Each row is a point on a landscape with many valleys, with its height.
A ball rolls from a point to the lowest of its 2 nearest points, and stops where none of them is lower. Distance is the straight distance between rows; heights are no part of it.
rimov h=3.89: [-20 -16 -25  11   1   9  16  24  -5  -2 -24  51   2  43  49  10  29 -10
  -2 -51 -31  18]
goz h=3.03: [ 17   3  -4  40 -18 -13 -21 -33  -4  -3 -11 -30 -41  13 -26 -17 -61   1
 -28  94  23 -42]
sulu h=4.02: [ -1   6 -36 -51  13  36  10  -9 -26  -4 -31 -13  20  45 -61  49  27 -31
  30 -28 -31  72]
kig h=2.87: [  0   6  -1  29 -20  -7 -19 -15 -34 -49   7 -20 -18  21 -52  13 -20 -63
 -20  45 -32   6]
gefu h=3.74: [ 27  49  22  28  20  47  25  -9  42  52 -19  -7 -20 -39  25 -46 -47   9
  28  30 -19   3]
taza h=4.51: [-22 -35  -9  24 -17 -25   6 -35   6 -49  20  22  26  33 -22   3  36 -20
   9 -47  30 -44]
lepod h=3.29: [ 24  39 -14  -8  13  20  22 -24  65   9 -62   3  -5  -2 -60  23   7 -10
  20  28   9 -17]
girir h=4.13: [-30 -15 -11   7  -5 -22   5  41 -37  26 -13  30  11  33  75 -21  28  20
 -20 -70 -23  12]
fibi h=5.72: [ 19  40  -8 -19  35  19  -4  11 -14  51 -22 -18  19 -12   8 -33   4  46
  12  12 -23  47]
Lep h=3.81: [-19  25 -15   2   9  12  14 -13 -18  11 -24 -14   5  71 -28  21  16 -28
  29 -24 -34  45]
Bapen h=4.90: [ 42  22  13  -8   0   9 -11  -5 -11   4  34 -19  -8 -65  29 -28   3  63
 -35  29  35 -17]
puvev h=2.60: [ 20   0   7  45 -37  19  15 -42  23 -11   9  -8 -35   0   7  -9 -41 -24
 -38  67  16 -55]
sab h=2.98: [ 26  22   5  51  48  -8 -42 -11 -23   4 -25 -32 -13  42 -23   3 -23  14
  39  34  10  18]
sop h=4.84: [ 16  -6 -24  12  47  17  -8  11 -52 -59  15  23  12   2   8  29  41  -4
   0 -34  23   1]
bize h=3.16: [-32 -44  27  28 -58 -35 -26  -7   1 -19  25 -18 -10  -1  12 -13  -2 -11
 -23  20  25 -38]
fadol h=5.83: [  9 -20   1  -3  36  13 -56  20  -9 -21   8  16  20  -3  54  16  41  49
  68 -38  33  13]
zimar h=3.85: [ 17  14   3  -6  39  23  11  19  44   3 -31  25  14 -31 -29  13  13  -4
  66  15   0   3]
dama h=3.25: [ 21  35  20   4  43  23  38  21  24  42   9   1 -19 -61  -1 -14 -67 -14
   1  20 -25   3]
biges h=4.64: [ 12 -14  -7 -16 -54  28  -6 -29 -35 -62  40 -26   0   9 -13  33  61  -4
  -1   8  15  35]
sode h=4.47: [ -4   1   3  -6  49 -23  17  45  12  26 -31  30   6 -12   0   4   1   1
  40 -19 -22  23]
muf h=5.51: [ 43  18 -11 -34  43   1   1  28 -12   2  26   4  23 -79 -32 -14 -23  19
  -3  11  16   0]
Dak h=2.93: [-21   7  -6  -5 -14  -2  14 -38  59  31 -78  -1 -24  45 -56  32  -4  -9
 -28  25  10 -28]
butu h=5.52: [  8  -8   3 -21  15   2  41  27  50  22 -29  30 -15 -46  18  -9  -3  43
  -4  -3  41 -35]
dide h=2.34: [ 11  15  25 -17 -30 -37 -73  12 -28  -7  37 -50  40 -29 -47 -22 -11  -1
  20  50  -7  28]
luzu h=2.86: [-12 -35  28  40 -49   8   9 -19  22 -52  35   2 -55 -14  22  16 -20 -38
 -34  32  15 -59]
tef h=5.73: [ 21  10 -18 -34   7   0  -2  40  32  31 -32  20   9 -37  22 -11  37  68
 -26   1  48 -10]
pupem h=2.59: [  7  -6  25 -15  45   5  71  27  25  41  38  20 -14 -80  39   2 -78 -24
  32 -16 -27  -9]
geto h=6.02: [ -2  -7  -2  -1  -4  21 -57   8 -21 -12 -12 -13  -1  15  12  42  46  14
  49 -16  29  46]
Bibu h=4.63: [ 15  -3  25  17 -12  -8   0 -12   3  18  36 -25 -28 -50  45 -43 -39  24
 -14  14  21 -45]
Dilel h=4.24: [  2 -18  10 -17  23  10  49 -13  70 -10  -9  26  44 -24 -36  21  19  -8
  52 -16  15  -9]
Savo h=5.21: [ 44  17   3 -27  50  -8 -13  27 -20  26  46  -2   8 -70  34 -36 -40  48
 -11   0  19 -11]
vop h=3.23: [-20  -7  -7  -1 -50  21   3 -39 -12 -30   6 -10   1  38 -31  22  28 -59
 -29   7 -43  16]
sodot h=2.03: [ 10  17 -21 -48 -63  14  -3 -26  13 -10  15 -15  62 -29 -31  14  36  11
  12  -9  -1  25]
Naso h=2.26: [ 23  28 -34 -24 -16  29  26 -56  29 -22  12  -9  44  19 -61  15  31  16
  16   0  20  11]
sema h=4.23: [ 34   4 -38 -50   8  60  14  -9 -29 -39  -9  -6 -30  26 -34  67  33 -15
  13 -25   6  69]
sarib h=4.61: [ -4 -32  -1  20  -7  -8   2 -22 -27 -55  41  -1  35  17  29  -1  45  -3
  17 -38  14  -9]
zozep h=5.31: [ -4 -11  -3   8  28 -14  38  25  16  -9  -4  37 -23 -30   7  14 -10  13
 -35 -19  43 -38]
Nidu h=3.66: [  4  24  21  24 -17 -11 -22  16  15  26 -39 -14 -38   0  -3  -7 -34   7
 -29  52  25 -24]
Piti h=3.12: [  2  -9  22 -15  22  30  12  13   5   8  54   9   6 -76  75 -31 -52 -16
  23 -22 -31 -15]
fod h=1.04: [ 13   5  38  11  -5 -16 -78   3 -27  -8  66 -54  13 -43  10 -45 -35  23
  -1  43 -12  -4]
dup h=6.41: [-54 -29  15  13  -7 -33 -34  19  20 -19 -20  17  15   4 -12  32  11 -54
  29  -5   1 -12]
duv h=5.84: [ 27   9  13 -17  21 -14 -40  33 -17 -30  39 -12  23 -85 -49   1 -27 -21
  19  22  10  -4]
zab h=3.65: [-30 -17  -9   3 -22  30  38   6  28 -14 -34  44 -12  29  16  45  14 -40
 -10 -29 -42  -4]
loz h=3.10: [  5 -31  16  41 -30  34  34 -35  -7 -54  66   3 -23  -7  51  -5   6 -17
 -31  -5 -21 -40]
Fof h=3.52: [  6  -8   6 -20  24  16  -6  39 -33 -14  70  -8   4 -60  60 -50 -28   0
 -13 -24 -48  14]
Gib h=2.46: [ 37  22 -26 -20  -8  11   4 -65  17  -8 -34 -25   3  61 -71  49  34  19
  25  14  39  14]
nok h=2.69: [ -4  -2 -12 -10  -2  -2   9 -52  49  11 -67  -6 -16  92 -54  30  37  17
  14   6  17 -13]
nadon h=3.57: [ -2  28   1  19   2  43   2 -41  -6   8  11  -5  11  20   8 -11   1 -29
  17  -5 -45  33]
somed h=5.59: [ -6 -26   8  18  64 -15 -37  24  -3  -9   5  30  11   4  34  -9   9  11
  72 -25  28 -23]
fepe h=4.88: [-16   6 -14  -6 -17 -25  37  17 -23  17 -44  21 -32  33  -6 -12   1   0
 -95 -13  -2 -24]
ravan h=3.99: [ 12  -3  16  10  33  -6 -33  36 -41 -21  29   2  -6 -21  43 -10 -22   0
 -15 -18 -21  12]
fipe h=4.92: [ 13 -14 -14 -17  62 -49  36  53 -15  50 -11  30  25   2  -6 -36  12  34
  13 -46 -19  23]
leni h=4.49: [-39   8   5 -16 -45 -17   0  -2  15  21   5  -3  20  -3   9 -28 -10 -15
 -25 -17 -29   3]
zufip h=4.11: [-16  17   5  27  -7 -25 -11  -6  10  64 -48  -8 -25  38  30 -38 -27  32
 -47  40   7 -28]
Gutab h=3.33: [  8  13   7  18  -6  60  34 -34 -22 -27  57 -10  -3   5  41 -18   6  -7
 -21   8 -46  14]
gosup h=4.40: [-19  -6  31  30 -27 -51  -4 -15  19  59   5 -17 -21   7  46 -43 -56  18
 -10  19  26 -41]
Kibo h=4.66: [-31   3   2 -18 -21 -56  29  26  11  29  -6  15   4  -6 -21 -14 -21 -15
 -58 -15   7 -21]
vima h=5.08: [ 15  15 -31   7  11   0  25   1 -27 -25 -17  14 -31   4  -8   0  13  11
 -65   4  34 -24]
revis h=4.93: [-37 -32  17   1  39 -33  18  57  41  45 -15  34   0 -26  34 -15 -17  -6
  32 -33  -8  -8]
kes h=3.24: [-47 -20   9   7 -36 -10  -7   1  29  -4 -64  21 -33  53 -17  43  -1 -29
 -39  13   0 -41]
pum h=2.11: [-11   1  -1  23   7 -31 -28 -12 -14  -1 -32 -24   2  41 -50  11 -25 -24
  22  32  -8   2]
zed h=4.35: [-30 -17   3  -3 -47 -19  15  14 -31  25  31   9  20  14  58 -39   1  -9
 -49 -37 -35   7]
foso h=5.28: [-38 -45  16  29  33 -58 -12  35  17  25 -12  25  -2  16  38 -13   3  15
  52 -41  11 -28]
nop h=4.41: [-13 -25  -5  22   8 -24  50 -36  44  -7  -2  21  30  33 -33   7   4 -18
  32 -37   6 -38]
Fipu h=5.91: [ 13  34 -18 -24  10  -2  26  12   6  53 -38  13   7   5  29 -23  27  57
 -12 -15  13  24]
Vebe h=3.44: [-28   6  -9 -15 -30  24  12 -16  27 -22 -47  15   1  10 -33  49  13 -58
   8  -2 -33  16]
tudet h=4.45: [  4  -8 -25 -35 -26  56 -14   4 -21 -64   0   6 -19  -9 -19  62  42 -32
  -9   2   1  26]
koseb h=6.22: [-43 -22   7 -10 -20 -16 -78  23  10 -20 -31   2  14  36 -21  56  32  -7
  32  -5   8  15]
radat h=3.45: [-54 -31  15  31 -46 -41 -42 -11  35  10 -35   7 -15  51   8   4 -10  -8
 -14  23  30 -32]
tas h=5.49: [ 15  40  -6  -4  30  -2   8  17 -48  35  14 -14   8 -10 -13 -41 -28  19
 -26  -1 -26  25]
sep h=4.89: [ 13  -1 -17 -13 -83  41 -15 -66 -43   6  19 -63 -32  60  -1  -8  21  21
 -26  39  -4  40]
Tel h=5.22: [ 15   7  -8   7  59 -52  34  39 -31  61  12   3  16  -8 -15 -48 -48  12
   1 -32 -32  16]
nef h=2.35: [ 15  21  10 -48 -59 -12 -33 -23   9  -8  44 -47  60 -41 -51 -12   7   1
  11  38  -7  27]
Tufu h=4.77: [ 15   2   3   2 -50  35 -20 -39 -45 -29  44 -48 -30  35  28  11  47  28
  -2   4  16  48]
gigup h=4.48: [  9  -8 -20  -9  66   2 -18  43 -73 -41  26  12   6 -15  10  10   6  -2
  -6 -20  -8  38]

Call two points neighbours if one is among the 2 nearest of the other. Go from one point of each pair to the other, from neighbour to neighbour, staying as low as possible. Name the highest point that can't be avoided.
puvev and pupem: sop
sodot and fod: nef
pum and sodot: Nidu
puvev and fod: radat

Where does a ball stop that starts at each point below?
butu: pum
zed: pum
Fipu: sode
sep: puvev
koseb: sode
muf: puvev
Tufu: puvev
sop: pupem
